Each row is a point on a landscape with many valleys, with its height.
From any point a ball takes the steepest step (drop divided by distance) to one of its 2 nearest points. It stops when none of these is lower. Distance is the straight distance between rows; heights are no part of it.
<112>: [141 121 137  68 146 109  72 121 109 187 180  91 123 135 108 103 133 146
 149  96 161 135]  h=496
<621>: [140 131 130  85 134 126 106 122  97 167 161 105  85 135 101 115 159 144
 118 121 141 100]  h=582
<446>: [ 96 123  65 151 137 104 166 131 183 165 141 133 135 162 148 109 141 107
 116  97 108 148]  h=534
<356>: [100 121 141 102 135 121 107 136 164 203 165  94  70 133 109 105 153 140
 146 159  97 149]  h=423
<103>: [ 93  77 126 106 162 116  98 120 188 148 154  77  93 125 109 127 136 116
 148 162  78 149]  h=367
<810>: [127 133 128 129 169 111 111 124 135 118 125 119 196 154 193 123 105 101
  86  52 183 153]  h=519
<906>: [ 91 120 103 121 186  70 110 153 143 126 135  80 139 171 135  82 151 119
 110 101  95 136]  h=351
<632>: [114 169 151 181  82 154 185 129 115 124  66 154  94 125 138 102 125 168
 104 144 115 138]  h=197
<783>: [139 114 155  76 150 101  63 119  91 144 163 112 174 131 134 116 111 146
 149  79 200 148]  h=409
<357>: [108 125 127 132  90 148 155 116 168 170 128 148  96 122 121 124 110 139
 145 144 133 165]  h=373
<593>: [123  66 108 140 134  92 126 131 126  77 124 130 184 128 120 154 101 128
 175 169  99 127]  h=278
<561>: [125 129 182 123 142 142  98 105  94 106 113  89  84 125 107  58 127 154
  92  94 118 131]  h=445
<272>: [ 94 126 140 118 191 107  91 147 155 128 122  89 156 163 153  93 123 125
 110 102 150 173]  h=320
<707>: [165  71 101  96 111 152 119  85 136  72 144 130  92  91 102 198 128 121
 124 139 113  94]  h=591
<558>: [109 110  83 109 163 151 139 138 179 163 168 116 106 156 139 159 168  74
  96 140 133 125]  h=412
<1007>: [143 151 163 120 108 180 130 148 129 132 135 150 129 125 117 157 120 122
 158 192 157 133]  h=449
<177>: [190 166 172 117  73 159  98 131 121 185 156 116 106  95  70 138 134 146
 191 160 135 139]  h=628
<602>: [147 135 128 113  63 124 135 113 113 179 175 181 169  97 113 143 118 150
 197 121 168 139]  h=553
<172>: [156  97 159  91 137 119  70 135  97 103 152  99 135 124  83 134 115 140
 180 170 116 119]  h=557
<491>: [118 108 132 158 118 197 158  90 212 122 130 128  59  97 131 155 142 108
  89 139 104 160]  h=209
<758>: [107  81 103 139 132  63 126 137 117 103 120 120 166 143 118 101 106 156
 158 136  84 135]  h=219
<739>: [126  86 182 140 139 156 100 109 117  74 121  86  84 115 100  77 125 139
 102 146  89 146]  h=465
<680>: [159 125 100 140  56 110 132 138  90 131 122 145  98  95 125 188 146 171
 166 188  97 100]  h=637
<815>: [153 108  82 162 137 139 157 135 123  57 108 145 135 141 131 168 149 109
  96 150  88  96]  h=489
<184>: [134 149 104 148 101 143 189 133  92 109 104 186 157 125 148 154 134 130
 100 118 166  91]  h=408
<235>: [104 186 167 154 136 124 143 139 101 132  72 148 141 121 142 105 101 143
 102 108 181 120]  h=303
<833>: [ 97 178 171 143 136  93 131 149  95 154  86 116 116 130 123  83 120 174
 132 131 141 121]  h=357
<1017>: [109 167 209 121 169 140  79 124 102 138 102  93 107 121 136  91 117 140
  92 104 187 144]  h=385
<789>: [127  76 102 124 106 126 125  87 160 112 135 140 147 120 117 105  71 124
 135  74 126 163]  h=371
<131>: [130  76 112  85 152 103  85 114 116 108 153  92 117 140  99 101 123 128
 116 107 105 120]  h=859
<697>: [120 166  85 135 100  68 182 133  80 147 122 165 135 122 147 123 170 144
  99  80 126  63]  h=528
<588>: [115 100 149 101 164 137  81 133 148 104 136 110 171 148 133 112  88 122
 142 121 170 191]  h=319
<50>: [ 91 197 138 156 164 120 171 174 115 145  89 129 117 146 154 133 168 119
  91 161 146  87]  h=644
<595>: [115 139 147 115 189  78  87 148 101 110 118 124 207 136 179 145 125 111
 100  87 204 123]  h=493
<56>: [134 158 205 125 147 140  94 119  65 119 103  95  97 113  93  87 122 167
 121 129 157 116]  h=417
<779>: [129 120 147 121 138 148 124 132  99  88 116 135 153 137 118 131 104 130
 129 143 156 121]  h=416
<426>: [146 149 153 109 128 159 130 134  73 109 136 166 177 121 134 157 114 124
 137 133 213 103]  h=418
<391>: [107 107  93 146  68 128 178  97 178 167 132 180 143 110 133 133  88 137
 159 105 142 167]  h=377
<772>: [156 123 165 120 105 196 120  89 101  91 120 129  74 112 104 110 125 135
  81 111 141 128]  h=225
<132>: [ 99 106  83 151 106  49 165 135 106 135 126 153 179 136 138 108 133 162
 149 115  97 120]  h=268
<248>: [190 151 153  97  77 153 103 134 115 163 192 157 170  98  89 160 128 119
 193 141 175 119]  h=642
<535>: [141 114  66  96 153 100 135 131 104  97 160 117 136 150 145 130 174  85
  78  70  97  73]  h=588
<776>: [130 111  72  84 153 124 133 135 125 142 182 121 125 150 142 154 177  84
  86 108 144  87]  h=509
<639>: [147 144 135 127  45 130 143 115 156 188 144 164 120  94 109 148 100 154
 207 151 138 152]  h=488
<637>: [115 153 122 187  93 157 188 116 161 127  79 164 114 137 141  87 103 143
 108 101 101 172]  h=249
<60>: [131 133 102 220 161 154 158 122 180  86  97 138 115 168 147 114 142  98
 111 130  52 150]  h=573
<310>: [142 101 175 118 114 137  84 101  95 111 127  90  88 115  76  97 113 163
 159 153 109 142]  h=499
<791>: [141  92  95 139 112 145 142 107 163  85 112 125  91 100 125 195 137 126
 122 165  90 116]  h=547
<151>: [117 123  91 182 154 150 151 118 190 124 117 136 135 167 144 109 122  96
 111 104 101 163]  h=556
<768>: [163  94 121  97 100  92  88 119 119 158 159 102 100  98  89 158 141 151
 192 161  84 105]  h=789
<299>: [138 102 128 146 100 114 126 150  97  84 102 130 153 114 129 169 110 140
 185 215  97 117]  h=337
<387>: [105 112 131 159 109 145 143 104 167 113  97 133 135 137 126  76  74 138
 130 100 117 191]  h=295
<464>: [127 183 114 134 160 138 146 123 126 130 116 117 108 146 176  97 139  76
  65  43 106 124]  h=551
<879>: [126 171 122 154 160  87 131 128 108 118 101 151 199 130 197 131 107  88
  75  39 169 115]  h=552
<375>: [ 84 180 146 148 133 155 167 156 158 190 114 146 125 146 154 111 133 135
 124 149 164 157]  h=443
<937>: [168 130 150 106  80 159 109 114 141 149 151 128  84  90  94 173 133 137
 173 174 123 126]  h=682
<122>: [127 131 118 134 165 183 151 144 138 105 124 140 135 153 138 159 150  88
  89 160 154 116]  h=401
<665>: [105 113 115 106 117  91 122 144 162 203 159 126 120 133 118 115 125 146
 180 149 109 148]  h=471
<645>: [162 139  92 101 113 130 150 103  72 111 143 158 139 119 154 136 150 103
  63  44 149  68]  h=701
<145>: [138  87  92 135 116 128 137  94 165  99 119 131 104 119 117 110 110 117
 110  87  69 144]  h=448
<482>: [ 90 178 152 136 137  98 144 170 118 180 112 144 158 139 145 113 121 159
 157 149 165 131]  h=398
<165>: [125 154 150 138  72 128 141 131 137 199 123 137  88 119 109 111 123 173
 176 163 118 155]  h=428
<1049>: [108 154  89 145 127  97 177 131 101 136 127 172 189 128 167 137 154 114
  95  84 157  87]  h=481
<909>: [ 79 147 143 141 163  74 126 156 132 142  98  92 128 156 134  61 131 166
 125 122 102 148]  h=375
<334>: [139  74 111  86 128  63  84 121  97 143 170 101 126 122  87 117 132 157
 173 127  98 109]  h=828
<919>: [ 87  95 141 145 152 118 111 139 192 140 124  92 132 132 122 128 108 127
 182 191  83 173]  h=317
<335>: [133 114 133 132 123 192 138  99 156 110 124 131  86 124 127 117 126 103
  75 107 121 148]  h=78
<578>: [ 89 104  77 138 138  81 151 147 181 181 147 127 142 148 139 133 140 123
 163 152  96 143]  h=507
<853>: [121 101  95 142 129 104 132 113 162 110 125  97  70 130 121 101 156 120
  96 111  27 133]  h=487
<951>: [124 107 107 129 149 183 144 130 184 128 142 136 104 129 129 188 151  86
 111 173 131 129]  h=311
<993>: [129 171 139 123 127 155 157 146  91 145 114 162 135 130 141 154 141 127
 109 138 190  87]  h=288
<934>: [121 141 124 134 181 165 120 124 155 111 131 100 130 163 159 104 140  78
  66  84 127 143]  h=529
<543>: [144 149 112 134  95 121 161 156  79 128 112 150 108 128 132 166 164 161
 123 179 124  82]  h=676
<1022>: [129 105 144 131 165 141 102 126 114  57 101 110 161 144 125  94  93 125
 107 101 133 147]  h=370
<832>: [142 139 152 135  91 137 131 163 133 122 127 156 170 118 129 167 103 126
 199 212 126 136]  h=391
<512>: [143 131 127 164 166 176 149 139 113  51  90 135 148 152 134 137 138 100
  82 144 120 106]  h=450
<114>: [158 152 100 101 159 116 128 121  73  82 129 121 131 130 158 113 138  82
  65  36 103  76]  h=640
<193>: [110 131 107 138 162 132 132 124 163 126 137  93  91 155 141  76 155  95
  81  83  67 149]  h=506
<8>: [132  81 120 121  90 112 129  94 156 107 123 124 127  88 112 161  89 143
 198 155 102 134]  h=646
<92>: [117 140 184  94 162 110  65 125 119 143 114  94 139 138 143  89 101 153
 131  83 195 174]  h=356
<428>: [ 98 191 162 178 143 136 169 143 119 124  67 135 114 132 151  85 129 137
  80 115 120 122]  h=245
<846>: [178  96 134 109  88 173 118  81  97  66 128 144  88  99  85 153 106 135
 119 127 140 114]  h=419
<274>: [115  98 151 118 151 128  95 143 158 102 137 115 164 134 114 132  86 124
 182 176 129 173]  h=258
<95>: [192 115 134 100  82 124  92 131 112 134 166 130 134  86  92 187 137 136
 197 176 113  94]  h=738
<678>: [110 123 100 146  81  96 174 123 124 152 120 171 155 126 135 107 108 161
 145 106 135 139]  h=316
<81>: [100 196 115 174 191 123 161 168 133 118  94 128 148 159 171 132 159  77
  75 112 145  94]  h=625
<696>: [161 152 137 104 129 126 121 142  62 140 130 116  90 126 101 143 173 155
 120 157 137  70]  h=645
<822>: [125 102 136  97 156  84  83 118  77  93 143 128 211 127 154 123 117 135
 121  66 184 126]  h=461
<997>: [167 170 169  98 111 154  86 171 138 204 171 113 123 127  88 136 157 133
 169 168 139 119]  h=560
<188>: [152  92  58 155 113 128 170 108 147  83 131 173 154 125 135 167 133 100
 107 100 101 111]  h=554
<894>: [140 127 113 145  83 151 136 137 143 114 110 137  94  88 147 215 140 143
 157 214  94 117]  h=594
<1023>: [127 163 174  97 147 176 109 162 136 177 157 122 116 137 124 138 147 117
 136 172 164 132]  h=500
<975>: [119 137 142 134  88 187 155 109 174 170 135 147  51 108 125 149 147 135
 111 157 134 158]  h=304
<79>: [155  91 143 114  90 100  93 111 109  87 138 122 153  93  95 142  83 143
 217 176 109 127]  h=610
<799>: [124 186 116 144 177  99 135 146 100 116 110 134 160 133 179 145 139  64
  56  72 161  72]  h=593

Call two points neighbours if one is among the 2 nearest of the other. Go from one point of each pair to the other, from neighbour to neighbour, staying as low as possible. Name the highest point that can't be avoided.
<92>, <951> => <50>
<791>, <274> => <707>
<758>, <951> => <188>
<632>, <758> => <375>
<993>, <274> => <426>
<632>, <274> => <909>
<758>, <335> => <391>
